Points, in no order, along strands that fork and pass close to each other.
(in the rows, 128 means zero)
Two points are linked if the straight distance between their rows is under 110. Some points are linked to none.
J_686: 144  133  105  171  134  134  144  129  134  104  99  101  97  122  119  142  117  105  102  114  150  115  182  127  146  138  125  151  92  166  145  165  135  140  109  111  106  126  143  66  124  143  95  163  141  147  111  117  136  101  134  111  145  157  157  163
J_475: 134  97  115  178  108  135  126  100  124  113  120  127  122  126  137  150  106  118  101  92  155  109  140  128  152  97  146  168  89  156  172  157  148  154  108  137  126  138  150  63  106  135  105  141  131  147  101  122  126  121  136  101  147  157  115  142
J_138: 133  134  176  103  107  143  162  143  176  103  141  101  121  162  136  87  146  103  165  179  84  127  95  159  112  163  103  99  144  108  87  160  108  132  129  124  156  105  143  184  122  88  92  80  125  109  138  131  129  122  153  148  154  102  105  126
J_602: 124  128  154  101  125  78  156  148  76  120  184  154  53  119  169  136  170  68  145  133  88  120  105  85  83  147  139  75  130  137  104  137  108  135  108  109  58  92  122  152  120  123  148  127  148  99  147  128  149  156  183  210  93  125  91  134
J_516: 94  128  130  100  140  107  102  142  125  134  158  158  131  141  135  106  120  136  135  145  103  101  129  124  113  124  121  125  116  118  117  92  123  134  136  128  138  127  98  145  137  122  150  117  137  116  139  123  129  146  113  140  110  111  117  83
J_913: 129  83  130  186  72  143  123  89  122  124  130  124  135  122  141  131  101  127  111  101  135  121  136  130  162  81  137  157  100  125  165  151  147  160  123  151  122  143  165  67  94  140  122  153  130  147  83  130  130  134  135  85  154  171  109  139
J_813: 133  131  117  152  145  149  166  112  137  106  117  125  106  123  132  160  128  105  104  72  157  108  121  134  124  109  134  147  104  164  162  173  123  142  111  123  119  126  145  101  106  118  84  127  130  114  107  135  139  109  142  120  154  138  138  142
J_166: 153  129  160  145  100  170  182  139  173  95  119  102  123  138  155  117  159  113  134  111  118  124  91  167  129  112  121  123  132  140  138  200  126  149  120  134  149  112  173  165  99  98  53  90  120  118  102  154  147  125  163  116  183  140  132  152
J_987: 141  89  127  175  74  150  106  95  135  120  116  117  113  146  120  101  109  122  99  149  145  108  199  125  168  148  123  167  89  136  165  144  149  167  109  121  116  163  172  43  105  159  103  155  141  156  112  106  120  124  128  72  157  180  124  145
J_902: 117  156  122  82  168  131  116  128  114  114  122  167  110  156  127  96  145  103  112  135  91  50  102  125  127  145  81  135  127  183  86  133  86  132  120  106  149  121  117  169  172  108  97  68  118  136  161  110  125  111  120  145  125  95  156  89
J_252: 137  122  138  156  124  116  152  156  126  135  140  95  151  112  140  140  131  119  134  127  123  159  128  126  107  106  148  105  134  93  137  134  135  130  150  140  106  120  117  117  117  132  148  154  127  113  91  146  135  145  134  146  137  141  120  159
J_25: 106  123  157  105  124  129  129  132  125  110  156  139  134  135  140  132  144  148  160  138  99  147  68  144  110  93  128  104  131  108  111  148  96  126  152  124  157  109  135  180  130  94  140  97  137  107  146  152  125  149  125  112  119  107  96  87
J_612: 117  113  148  132  123  122  165  130  107  107  166  150  97  125  168  170  156  129  140  70  107  130  79  120  107  58  152  91  107  140  143  170  110  155  136  141  107  103  137  150  124  124  135  99  141  98  125  189  153  144  151  141  117  130  92  106
J_528: 144  136  106  176  135  142  169  142  150  85  97  103  92  122  143  141  142  77  97  92  141  123  152  128  128  125  124  141  100  170  140  195  141  144  114  112  103  136  146  72  119  125  82  162  146  146  88  130  147  90  151  143  164  163  164  174
J_267: 137  114  115  180  119  155  174  116  138  84  103  106  90  121  149  142  143  91  93  78  137  107  127  136  132  109  139  142  93  162  155  188  136  152  108  129  102  126  158  86  98  121  79  135  136  137  95  145  150  111  158  122  167  157  141  150
J_396: 142  90  93  142  108  163  107  107  110  115  104  144  75  168  127  98  106  91  89  139  131  86  192  133  161  178  120  174  96  172  161  150  134  175  92  103  110  168  166  62  116  172  91  124  146  154  136  108  131  137  138  105  135  171  137  119
J_803: 149  151  108  151  169  103  153  142  128  154  112  103  160  96  101  164  141  146  140  96  168  175  142  116  115  116  158  138  142  123  135  114  132  84  156  136  133  127  105  125  135  146  172  176  110  141  103  135  133  105  106  136  112  110  145  169
J_701: 114  149  97  114  166  123  103  100  115  156  113  154  154  108  107  165  125  164  120  87  169  142  110  122  130  121  138  142  144  153  136  98  111  97  143  135  154  134  92  157  154  126  150  130  103  133  135  108  116  114  105  134  108  101  156  132
J_391: 107  138  111  114  164  100  147  133  80  113  155  172  77  128  158  150  154  102  104  73  111  86  118  114  98  116  141  115  100  178  137  127  107  142  113  125  91  103  111  137  138  141  129  109  160  122  135  152  154  129  129  175  105  112  116  100
J_895: 161  111  119  161  126  164  159  114  182  103  95  80  132  128  107  122  121  123  113  134  160  111  143  152  147  147  104  158  112  164  140  176  147  138  106  121  141  143  169  97  113  117  66  126  118  132  102  105  112  101  155  88  180  152  152  160
J_983: 163  156  125  106  171  128  150  171  168  143  94  89  150  121  87  94  125  113  138  179  152  120  167  135  106  194  108  127  174  109  90  102  144  86  133  125  142  135  114  141  164  128  123  141  105  134  138  96  128  96  111  140  129  111  168  160
J_156: 152  163  75  127  186  101  120  151  103  156  70  124  129  113  97  155  124  144  93  109  180  112  183  106  157  136  120  161  132  174  123  98  146  113  120  103  108  135  110  98  163  175  130  164  104  159  140  99  126  96  107  125  99  125  180  155
J_431: 107  109  171  93  94  121  125  141  144  115  180  138  119  155  138  81  141  111  161  174  74  119  95  144  115  132  115  98  126  80  100  142  119  143  140  123  149  103  127  164  112  92  139  89  143  98  150  140  134  149  133  131  129  110  87  87
J_970: 131  132  153  102  115  127  131  170  169  141  142  97  154  142  114  70  119  120  158  203  114  130  152  136  108  186  112  110  160  53  105  102  139  110  147  133  145  132  106  136  130  122  148  136  126  120  129  109  125  121  120  138  121  119  135  135
J_386: 120  85  157  117  66  126  119  116  103  105  192  147  101  146  179  109  129  109  137  140  71  110  111  140  130  100  162  90  105  72  135  129  130  173  144  151  107  122  142  123  100  146  156  127  161  112  121  168  149  183  144  141  128  149  50  100
J_943: 136  137  118  167  127  122  127  148  138  124  106  91  112  127  101  128  114  111  101  136  143  130  202  120  135  139  111  142  103  145  133  145  156  134  113  119  96  131  145  56  126  152  106  187  138  149  120  120  133  99  104  104  140  164  152  168
J_160: 154  131  159  151  91  167  175  137  169  108  130  87  153  117  162  118  143  138  147  130  110  153  98  174  138  103  111  119  151  115  130  186  122  140  135  130  147  121  163  171  96  101  75  95  105  117  92  147  142  144  155  121  174  141  139  145
J_998: 133  130  125  158  98  114  96  135  134  153  112  112  158  126  86  112  104  139  114  150  149  143  182  119  161  126  123  154  120  115  130  95  169  136  111  129  121  155  133  68  115  181  152  181  117  169  145  112  119  119  96  80  107  153  129  157
J_53: 124  115  144  100  144  106  125  159  133  130  180  132  128  118  155  107  143  137  183  176  80  162  97  111  88  127  155  92  147  73  95  126  120  104  162  110  114  100  87  182  128  114  200  117  125  98  141  131  134  146  138  167  89  104  93  113
J_72: 121  147  105  127  164  99  140  133  82  115  140  144  88  129  152  162  137  88  100  69  136  98  146  114  110  120  152  129  101  174  152  132  121  131  117  121  80  110  118  104  126  133  118  134  153  115  122  149  155  129  130  172  121  127  132  129
J_955: 132  103  91  127  132  150  103  111  115  116  112  155  89  159  130  108  100  108  91  124  137  71  172  126  155  160  118  166  109  177  160  135  125  160  101  101  119  152  149  87  126  150  86  118  136  128  138  108  123  125  130  118  124  150  144  115
J_749: 122  136  114  137  145  105  122  146  123  149  141  122  171  109  130  146  130  160  143  122  136  173  129  115  136  108  169  121  141  72  141  76  148  95  152  148  125  126  98  132  132  155  200  172  118  122  114  138  125  141  115  131  90  117  117  139
J_623: 110  140  147  92  138  144  142  108  145  106  118  145  137  129  113  129  146  128  157  148  117  123  81  155  116  129  86  120  145  151  89  155  89  78  145  117  180  114  133  194  149  73  105  65  135  125  156  136  117  114  131  115  133  82  149  86
J_265: 139  148  123  134  152  103  130  158  124  162  123  114  167  107  103  149  131  150  142  126  156  169  151  111  124  129  157  129  141  102  135  92  143  89  148  151  128  115  98  118  149  154  178  180  118  138  112  129  136  122  101  139  90  114  132  164
J_886: 107  114  102  131  99  124  90  101  96  148  136  161  136  141  134  127  108  146  104  116  135  100  154  122  139  137  136  146  102  133  160  95  136  164  107  129  120  157  134  100  112  149  130  138  124  140  137  112  119  139  112  113  113  148  108  111
J_351: 169  128  122  143  139  159  159  120  184  108  92  72  137  131  94  111  120  119  122  169  162  118  152  151  130  177  92  133  136  160  121  167  152  118  111  113  143  136  155  115  127  112  69  124  123  136  113  103  105  101  138  106  170  144  166  160
J_60: 108  147  113  86  163  125  83  142  125  146  101  159  137  144  104  90  112  131  110  171  119  78  135  112  134  151  92  142  145  132  101  66  123  129  127  113  147  149  107  151  163  132  128  108  111  143  153  96  126  121  121  137  108  119  164  87
J_6: 107  142  110  81  156  105  96  166  141  157  142  150  137  141  111  75  128  120  129  181  102  88  137  117  106  162  114  127  145  99  89  64  133  119  132  119  141  140  88  155  152  134  150  119  126  135  154  96  134  131  119  150  100  115  157  93
J_481: 137  111  155  138  113  142  133  134  130  122  151  106  149  110  167  145  135  155  167  120  89  179  84  147  129  60  156  99  140  87  126  140  120  140  162  140  120  110  137  184  110  113  169  114  121  100  110  167  136  172  135  124  132  136  94  112
J_451: 152  143  144  100  126  144  160  149  183  115  118  76  135  166  112  79  131  89  140  183  116  110  133  160  108  205  96  110  147  126  99  148  137  121  111  124  147  113  136  141  129  96  74  102  124  117  128  104  114  109  145  142  174  122  137  159
J_748: 132  105  135  130  113  151  144  125  135  105  142  136  92  155  147  115  128  86  107  105  111  89  136  142  121  136  140  130  103  144  160  162  127  151  103  135  116  114  152  101  106  124  79  107  146  113  127  139  139  134  140  124  163  147  105  125
J_674: 140  131  133  135  101  122  108  161  139  142  111  100  132  139  96  109  109  120  109  177  129  122  202  128  145  162  117  139  115  120  123  99  157  142  111  118  111  139  129  60  128  178  130  186  130  162  148  113  125  117  101  103  123  160  133  143
J_330: 94  106  141  79  92  131  90  130  119  128  165  178  93  180  141  56  125  85  123  167  62  56  130  132  117  168  119  118  98  117  116  102  117  171  109  126  129  140  116  131  117  133  119  104  148  141  167  121  150  157  131  140  130  117  101  65
J_355: 143  151  138  105  154  125  151  141  167  142  112  102  148  132  102  95  128  113  143  167  142  124  138  141  95  186  106  122  175  120  96  121  123  87  145  133  160  127  108  160  154  108  118  113  109  121  130  106  118  91  122  150  133  92  160  145
J_629: 131  139  108  132  141  132  93  89  126  161  94  153  166  114  94  168  117  176  124  103  186  163  124  109  161  125  136  151  144  135  143  96  129  105  132  136  150  149  114  130  142  133  144  131  107  147  138  110  105  114  119  109  118  111  143  138
J_189: 140  132  172  119  94  131  193  162  125  104  147  121  81  137  169  110  180  76  150  152  92  136  103  125  98  155  122  75  143  122  100  181  113  163  108  117  86  96  153  142  96  115  93  114  124  116  121  143  141  129  191  195  153  135  97  166
J_968: 94  140  79  132  132  107  87  99  69  154  101  182  121  126  140  151  98  168  87  83  147  108  139  111  145  132  143  163  92  164  154  58  136  147  103  130  106  157  117  112  130  167  162  152  108  152  141  116  117  138  120  115  98  129  115  101
J_43: 103  90  159  101  77  130  122  114  103  111  191  151  92  151  158  113  134  130  140  119  76  110  90  134  120  92  151  94  98  104  132  144  113  156  143  141  131  117  145  148  107  123  152  101  159  113  148  173  146  171  143  124  115  132  51  83
J_575: 74  107  126  112  103  140  62  70  101  146  102  197  158  129  124  157  94  198  144  114  144  172  68  103  167  111  110  147  130  97  119  90  135  115  127  134  142  151  111  152  139  96  154  109  133  135  154  128  99  147  104  111  107  115  115  73
J_318: 124  112  139  168  78  122  90  118  124  155  113  118  168  115  96  120  110  151  130  154  143  152  171  117  171  111  129  143  131  83  141  93  172  136  119  139  135  155  145  66  119  172  163  186  117  152  129  123  114  137  82  88  116  149  110  145
J_425: 107  139  133  85  150  139  122  115  121  112  120  171  126  146  113  114  148  127  130  143  108  84  86  133  121  129  77  125  129  158  89  140  83  105  135  116  168  116  110  183  160  88  96  73  139  133  171  124  113  111  115  125  114  100  149  86
J_929: 163  158  108  114  172  134  155  152  144  117  99  98  129  127  110  122  122  109  113  131  151  104  147  140  112  170  106  137  135  167  112  139  127  107  120  111  130  118  116  134  149  123  83  118  118  121  135  107  124  97  124  146  151  122  171  148
J_292: 143  120  129  193  111  121  140  125  141  135  107  93  151  97  107  143  121  128  124  108  142  159  153  133  144  97  132  147  118  118  142  134  153  122  133  137  120  139  135  74  112  144  120  178  119  145  87  135  126  120  118  105  146  152  147  172
J_632: 116  127  160  96  124  129  129  155  159  123  168  123  128  150  141  84  138  109  159  181  89  129  108  146  110  156  112  103  139  95  92  137  111  130  137  132  149  109  117  161  129  100  125  90  136  105  143  118  123  135  141  140  137  112  111  109
J_669: 144  102  108  165  101  149  113  111  130  116  96  121  83  146  119  111  105  111  94  133  150  92  207  134  167  159  120  177  91  169  158  158  152  171  103  105  114  163  164  44  118  171  105  146  133  166  129  107  124  116  136  87  137  185  143  139
J_854: 135  120  157  137  110  129  147  144  132  115  163  103  129  119  171  132  149  131  157  134  94  155  101  135  120  91  152  92  129  96  126  151  115  151  147  137  106  116  136  164  109  123  143  114  133  94  112  167  133  161  154  143  141  132  91  135
J_54: 146  107  136  147  115  154  117  92  151  141  98  112  162  116  96  129  99  157  130  144  172  157  135  132  161  140  103  156  150  118  143  123  145  122  122  133  159  160  145  103  127  117  113  121  111  137  120  99  97  124  128  88  142  140  157  141
J_426: 135  131  140  183  92  112  124  152  131  125  123  95  122  130  110  125  116  108  112  143  125  133  192  129  133  119  136  123  102  109  131  124  156  147  131  137  89  133  144  57  117  169  127  194  150  151  109  130  136  117  111  114  147  176  128  163
J_260: 153  114  129  143  123  159  125  118  166  131  96  92  149  126  93  118  100  141  131  170  169  131  160  144  147  156  92  145  146  133  134  145  153  121  116  126  150  159  150  92  121  121  95  119  118  124  129  102  104  109  125  88  156  144  161  159
J_480: 151  121  165  132  101  161  169  144  154  105  136  103  134  120  161  129  140  150  151  129  98  171  79  166  133  95  126  112  144  111  119  177  106  137  139  124  156  107  156  204  109  93  104  90  108  106  112  170  135  148  147  113  149  117  118  122
J_255: 129  112  119  114  126  157  130  109  117  108  135  163  84  168  126  107  131  89  93  110  103  72  127  137  132  151  119  150  100  175  146  156  108  156  92  126  122  116  141  111  121  129  74  91  147  117  152  136  139  136  127  121  143  129  124  116
J_181: 114  145  125  103  140  93  156  141  54  107  167  177  45  140  170  139  170  70  114  84  86  82  116  108  95  139  145  97  106  175  128  138  94  144  96  114  78  89  127  148  143  147  134  100  168  111  153  159  168  140  143  194  94  113  107  113
J_4: 122  139  141  106  122  86  171  133  62  115  179  170  36  129  181  141  170  56  117  105  91  112  105  93  89  143  145  85  123  157  129  150  109  154  92  115  70  99  134  127  118  137  142  118  161  113  155  154  157  149  178  201  102  134  88  141
J_808: 75  132  107  112  117  125  63  75  89  163  107  191  149  132  130  163  104  203  130  94  155  160  83  93  150  105  131  144  124  116  123  69  138  121  118  140  140  157  99  163  139  130  179  138  116  139  137  120  107  140  103  120  98  120  114  82
J_965: 146  160  103  145  166  92  131  168  112  152  91  114  137  106  95  154  131  126  109  114  163  131  189  118  135  135  124  141  119  158  126  106  152  89  120  116  90  123  113  88  157  171  148  193  112  155  133  112  138  96  97  132  105  136  169  166
J_624: 110  154  74  146  138  100  96  112  86  163  103  165  133  120  122  157  102  165  95  63  170  120  160  92  161  116  139  172  101  165  154  80  138  142  100  124  103  161  118  95  136  178  154  154  103  163  131  108  117  122  108  118  107  121  127  134
J_870: 154  153  125  141  166  124  180  155  148  124  112  97  126  110  130  148  154  103  132  113  151  140  129  134  82  142  132  108  141  156  119  158  111  102  135  126  113  109  116  144  133  114  107  130  124  106  104  134  134  99  149  169  148  111  165  162
J_269: 123  102  161  120  90  112  135  130  107  115  192  147  94  149  175  97  136  84  139  139  79  108  126  132  104  129  158  88  101  92  137  134  119  167  129  138  93  116  144  114  96  149  136  115  160  114  124  161  154  166  155  158  131  138  64  115
J_502: 117  135  141  83  135  111  104  184  152  148  147  123  149  142  114  70  138  114  142  206  98  112  147  131  110  178  117  119  157  69  96  87  143  117  137  124  145  143  85  138  129  123  154  128  128  120  144  102  130  124  114  153  104  109  133  118
J_533: 100  122  143  111  127  137  106  96  115  119  145  150  142  119  130  146  123  173  153  111  117  163  66  132  134  77  128  115  131  112  116  127  112  107  151  134  173  118  120  171  132  81  157  108  136  123  142  143  109  146  118  103  114  102  110  79
J_87: 120  121  116  125  118  147  76  67  123  164  85  162  166  108  96  169  105  181  141  110  173  192  92  98  173  120  128  159  166  105  132  92  132  90  135  142  162  161  112  149  139  111  166  133  111  140  136  112  101  119  107  109  111  110  134  118
J_744: 128  128  127  112  155  142  110  104  146  130  120  139  154  112  103  137  119  150  137  140  154  138  101  142  119  136  112  138  170  139  116  120  112  79  162  129  176  133  109  169  149  85  119  111  114  120  138  113  110  99  124  126  123  90  159  110
J_291: 109  106  126  107  104  152  70  62  118  136  104  160  160  117  121  163  103  192  151  117  153  193  71  107  166  103  110  143  157  100  122  99  128  93  145  137  153  142  122  168  143  83  163  116  135  134  132  130  105  132  104  111  116  110  127  82
J_850: 128  128  143  98  141  156  120  108  157  121  134  131  142  137  110  114  126  135  149  158  136  121  96  151  122  156  90  137  157  135  111  140  114  95  138  126  174  132  130  162  142  85  99  81  131  115  148  122  114  114  128  112  139  107  156  103
J_759: 141  137  104  116  166  137  123  133  136  127  103  125  119  138  103  123  114  129  105  132  150  97  152  123  135  156  105  151  132  165  123  120  117  124  114  125  145  143  123  115  143  130  96  108  121  126  149  97  116  112  124  124  133  127  160  125
J_409: 124  122  157  121  119  130  141  133  127  104  162  122  133  120  159  121  144  156  166  141  91  183  68  146  122  67  147  90  132  87  110  148  107  126  161  122  137  99  136  193  126  98  167  92  130  98  151  167  129  152  148  125  108  120  89  93
J_333: 103  99  172  102  86  135  113  122  125  107  181  147  108  148  143  91  136  119  153  151  67  111  96  134  118  104  134  93  110  93  117  142  122  148  136  131  155  109  141  153  106  107  152  80  151  107  157  162  135  168  130  113  125  128  69  76
J_569: 125  133  131  136  139  137  128  112  129  118  143  128  148  110  140  169  132  158  134  80  142  144  93  135  127  86  141  132  131  134  151  140  117  122  146  129  143  110  124  145  125  116  136  114  118  114  114  142  122  143  129  110  137  110  113  114
J_668: 123  122  111  108  155  158  120  98  116  121  115  172  96  156  126  113  122  118  88  122  126  64  117  126  141  144  96  150  115  194  125  143  96  144  102  115  142  131  147  130  141  119  76  81  135  121  162  123  118  133  125  119  127  117  142  98
J_868: 100  112  110  98  137  136  89  115  109  144  120  183  116  151  131  101  105  133  101  146  126  75  133  112  145  152  106  151  115  155  122  83  120  152  106  119  135  163  128  127  136  127  110  114  129  132  154  107  117  141  125  118  118  129  139  75
J_321: 77  137  92  117  133  107  70  83  77  157  116  200  137  128  130  148  101  189  107  88  148  122  116  94  145  117  132  152  106  147  147  64  138  148  113  139  133  147  115  133  132  144  158  137  110  142  144  115  103  143  117  120  97  118  118  83
J_140: 154  152  112  134  174  119  166  142  133  130  120  103  144  97  127  163  146  130  140  103  156  155  118  134  94  125  150  116  154  147  133  149  111  89  162  134  138  108  107  166  146  119  126  130  118  112  103  131  141  104  134  145  134  92  159  149
J_230: 127  117  160  152  115  138  150  137  134  116  150  101  148  119  159  133  124  125  139  123  111  146  126  140  120  92  142  118  134  101  137  144  127  147  140  140  123  123  140  121  108  121  127  132  136  110  95  149  133  149  146  131  155  146  124  140
J_786: 160  163  127  117  167  113  135  186  148  160  100  98  155  117  81  105  138  121  137  182  147  136  178  135  118  184  111  131  160  109  101  102  153  83  133  123  129  140  115  107  164  165  147  174  108  156  149  103  139  95  95  124  99  123  173  167
J_74: 131  141  113  142  158  129  155  132  115  96  126  131  93  128  149  158  135  94  98  75  145  104  135  132  116  114  142  135  108  170  154  166  117  143  107  119  88  106  127  100  124  129  91  122  144  115  122  139  155  117  138  148  145  129  136  141
J_453: 135  119  111  169  122  129  122  114  126  142  116  105  132  113  115  157  114  136  109  98  157  132  151  123  145  107  141  148  106  137  161  136  147  139  118  129  123  139  137  78  112  147  125  160  125  141  114  113  121  111  118  100  133  152  138  152
J_967: 148  134  135  94  133  153  144  142  180  117  105  98  125  166  100  72  111  88  121  189  121  90  157  154  128  201  94  127  141  134  102  141  142  125  101  121  142  144  140  125  129  95  66  98  128  136  138  94  114  117  141  137  164  129  146  143
J_83: 102  121  132  121  119  134  86  82  115  138  134  144  159  117  123  164  107  177  147  103  141  166  80  127  152  84  140  135  134  113  134  110  128  116  143  149  154  136  122  148  124  95  152  121  130  128  128  138  108  140  111  98  116  121  104  94
J_582: 141  123  120  148  133  143  128  116  147  136  127  95  163  93  133  163  121  141  132  98  151  160  112  138  134  98  141  131  142  112  152  138  128  121  142  138  147  127  132  133  123  109  137  142  117  120  91  135  124  132  132  112  154  125  132  140
J_989: 126  127  148  141  110  143  179  138  125  95  144  143  91  119  169  158  175  130  141  81  97  137  78  130  111  72  139  104  114  136  140  185  108  159  132  132  119  100  161  177  107  122  101  89  134  107  122  186  158  143  167  126  127  137  99  127
J_621: 151  121  115  149  132  146  127  113  158  138  99  95  164  108  106  154  114  149  136  124  172  155  122  134  139  124  130  147  154  125  143  129  130  107  130  143  154  143  129  114  127  112  119  133  107  133  112  116  102  109  127  102  143  126  152  154
J_361: 130  110  156  122  96  136  143  124  125  105  159  133  99  157  154  108  151  88  123  124  102  96  131  134  113  130  143  105  106  125  137  147  118  163  113  139  110  112  138  117  103  128  117  115  152  120  128  150  143  154  147  138  152  133  91  124
J_411: 140  117  165  125  56  129  166  141  104  106  143  119  51  146  187  90  178  40  121  162  95  134  112  121  106  156  141  71  139  117  114  177  116  180  102  132  72  125  181  104  88  140  97  145  149  151  108  142  149  159  190  195  171  152  86  166
J_245: 98  148  117  104  171  121  114  100  104  118  129  169  130  115  128  157  136  165  131  80  137  121  86  122  115  90  119  128  125  177  122  142  87  100  143  126  161  106  106  173  154  113  128  95  129  126  140  123  128  122  105  116  110  96  133  84
J_637: 99  121  118  140  115  113  102  106  110  163  130  130  181  117  121  155  116  176  139  94  136  169  121  108  155  103  166  133  126  80  144  67  161  104  142  151  129  133  111  123  116  153  200  170  117  140  115  138  107  150  91  119  104  125  98  141
J_537: 118  144  116  96  155  124  112  100  145  145  115  149  158  111  108  143  126  166  154  134  154  169  92  136  122  127  136  128  175  117  123  109  110  65  171  135  172  132  105  186  154  100  155  113  112  130  127  127  112  108  113  128  98  86  151  114
J_150: 144  116  140  195  90  127  148  143  145  133  116  81  148  99  141  126  126  118  134  127  129  166  143  140  135  72  145  123  122  99  132  146  146  146  144  150  111  133  134  96  110  140  129  181  133  137  67  140  140  137  130  123  160  168  140  173
J_631: 132  143  106  101  174  143  120  112  125  120  107  164  108  150  117  112  133  113  88  134  114  57  106  125  148  153  80  146  128  204  105  136  98  131  112  105  150  123  133  159  166  108  71  72  125  126  163  113  117  110  133  130  126  108  172  100
J_328: 118  93  126  165  79  149  94  88  113  144  133  130  144  125  134  145  103  152  117  97  142  129  123  126  167  90  146  156  109  118  166  124  144  163  117  151  133  144  154  85  89  136  136  141  130  133  98  127  108  154  127  88  142  155  94  116
J_770: 128  151  74  141  163  101  110  132  81  170  79  148  146  114  108  164  120  160  101  82  180  135  163  95  159  123  137  166  123  163  145  74  146  114  114  114  109  145  105  105  153  185  158  167  97  165  142  108  123  106  112  123  103  127  151  145
J_303: 120  154  110  113  186  121  138  119  106  119  130  154  120  112  128  170  140  145  119  63  141  114  108  123  112  107  129  137  118  183  139  142  107  117  127  123  139  98  110  155  147  128  115  100  125  119  135  134  138  124  112  138  125  104  145  116
J_679: 122  121  123  114  147  96  130  161  125  138  164  131  140  116  153  140  137  150  175  156  105  177  109  107  99  117  177  97  140  68  124  105  128  101  161  128  115  105  92  168  134  126  218  147  120  95  118  138  140  145  137  164  80  109  104  128
J_567: 119  113  133  150  90  120  86  107  111  165  132  123  177  121  110  129  103  167  141  126  132  171  136  109  170  105  145  143  143  69  139  70  165  118  128  151  132  155  126  101  114  152  189  164  114  148  126  126  104  143  89  97  110  132  96  144
J_781: 124  132  149  110  133  86  159  155  108  123  177  139  87  137  156  128  153  98  148  148  88  130  109  92  76  140  143  82  135  117  99  131  109  128  130  114  88  94  94  160  134  128  154  114  141  96  149  131  149  140  161  186  104  116  92  123
J_771: 132  111  95  134  125  132  106  115  100  140  112  141  111  130  119  124  104  140  91  120  145  94  176  124  144  141  125  162  107  156  159  109  138  153  101  122  115  159  137  80  124  154  108  135  125  146  143  108  119  125  124  115  131  149  131  126
J_875: 130  137  159  140  124  144  182  136  138  106  136  113  114  110  164  153  175  149  155  101  103  165  79  144  115  72  141  104  136  120  125  187  96  139  144  126  133  103  162  195  101  102  100  95  121  102  119  176  151  144  161  136  138  129  119  130
J_867: 125  115  158  115  103  132  116  145  165  135  151  86  157  142  109  73  108  121  143  201  118  132  154  149  123  160  111  112  149  65  110  106  148  124  137  140  146  145  127  113  114  122  129  124  127  127  120  119  119  135  118  114  139  132  130  148
J_231: 144  93  145  177  63  140  107  115  157  116  114  100  131  140  115  96  108  127  121  174  135  128  181  134  155  127  129  148  118  106  145  135  163  169  112  144  119  159  168  53  110  160  116  165  132  155  119  113  117  135  121  76  161  189  125  147
J_651: 150  144  116  130  168  116  157  136  134  138  121  104  167  93  127  170  133  148  153  110  150  181  107  125  103  108  169  116  157  111  133  137  118  84  175  146  137  120  104  152  138  127  165  151  115  116  99  141  129  121  122  132  120  94  145  146
J_733: 149  150  137  107  147  136  164  151  173  124  121  81  150  139  114  102  131  98  148  169  118  132  125  151  97  185  98  105  162  119  95  138  123  104  124  123  146  117  123  163  143  96  97  101  119  113  125  112  124  106  139  154  152  94  145  149
J_737: 108  102  124  135  92  129  83  94  108  143  144  147  140  123  134  142  99  161  115  103  135  131  129  120  156  110  131  150  115  102  156  94  143  151  120  136  126  149  133  98  110  131  149  139  123  135  118  125  106  152  113  100  123  143  96  122
J_851: 124  132  144  116  131  138  128  143  147  130  147  107  149  121  123  117  132  128  145  145  125  144  119  147  114  134  129  120  144  100  126  120  130  117  140  139  139  121  112  139  120  115  137  121  126  107  117  123  118  138  126  127  136  113  127  126
J_596: 139  111  129  197  58  123  111  125  142  134  126  105  123  130  105  124  107  119  111  151  131  133  187  126  159  115  131  146  101  116  143  121  172  158  124  135  102  142  155  50  106  173  137  190  140  175  106  126  130  114  108  81  145  183  115  158
J_695: 113  129  132  133  126  127  145  111  108  113  152  145  127  112  155  167  140  150  132  62  116  137  85  133  127  63  157  120  108  137  151  156  114  150  133  138  122  115  143  139  112  113  134  111  132  112  117  168  134  153  133  115  130  127  87  104
J_834: 115  121  127  108  142  106  116  146  132  153  158  125  163  108  135  127  122  149  164  146  112  165  117  124  117  109  166  118  139  65  131  88  140  103  162  140  135  120  96  155  134  133  206  139  125  110  127  142  129  150  112  147  88  112  107  129
J_705: 160  179  113  131  163  92  140  190  123  137  94  93  120  113  96  134  135  110  110  146  142  129  198  119  113  173  111  124  138  149  106  105  140  93  128  114  91  115  115  94  170  161  142  183  133  144  129  117  146  98  105  150  103  135  180  164
J_433: 168  168  116  130  173  120  183  156  155  117  99  77  112  124  121  139  147  83  113  111  145  122  142  142  94  167  114  114  140  168  112  162  114  101  119  110  108  106  125  136  142  113  81  121  127  120  119  122  137  92  141  175  157  114  175  175
J_814: 125  159  102  102  184  117  126  117  134  140  118  138  156  106  105  160  138  162  144  109  152  159  102  125  110  124  149  122  162  140  129  107  109  71  169  140  158  117  88  176  155  123  160  123  117  124  123  121  127  110  105  139  100  88  150  118
J_622: 86  139  120  98  151  123  93  93  110  122  128  174  151  117  119  157  128  177  143  104  143  144  78  132  123  92  110  122  128  143  115  121  105  93  148  125  170  119  111  168  149  99  142  100  133  132  149  130  117  122  103  117  109  101  131  70
J_892: 132  129  149  186  103  100  138  154  125  139  134  79  146  112  140  135  137  119  140  133  118  172  155  122  119  85  145  105  130  87  133  114  145  135  148  153  94  125  132  99  120  153  161  192  149  137  79  146  136  136  131  138  139  163  127  175
J_312: 124  128  110  98  149  139  99  134  131  146  98  148  119  141  113  99  110  124  99  162  131  82  151  121  146  176  100  144  134  142  113  82  126  145  111  113  135  158  121  124  153  137  97  113  121  138  166  95  116  131  132  129  123  134  156  109
J_610: 165  171  109  106  175  113  133  181  128  144  94  93  136  122  88  112  121  115  108  157  146  106  190  129  137  182  112  132  152  149  101  98  146  95  125  109  108  138  112  112  168  157  127  171  110  140  142  97  138  92  104  143  105  130  187  159
J_538: 113  122  149  90  136  83  125  161  120  129  190  145  108  137  153  99  151  109  172  171  68  117  103  110  86  147  140  87  128  95  88  124  123  123  139  102  109  99  87  178  135  120  173  110  137  97  152  126  141  145  137  178  94  104  87  100

Follow the links from the first point to the second, and from the first to the third. Name the last point that the two ways share.
J_624 / J_230 / J_850: J_291
J_267 / J_870 / J_998: J_749
J_230 / J_321 / J_902: J_291
J_998 / J_181 / J_60: J_749
J_892 / J_303 / J_668: J_533

A fork is a point with three links, a tip a point with one. Leave the first point through the second and follow the links. Name the first fork or tip that comes.
J_291 / J_575: J_967
J_328 / J_913: J_533
J_231 / J_596: J_749
J_610 / J_705: J_291
J_425 / J_902: J_138
J_351 / J_260: J_166
J_265 / J_803: J_312
J_166 / J_160: J_895
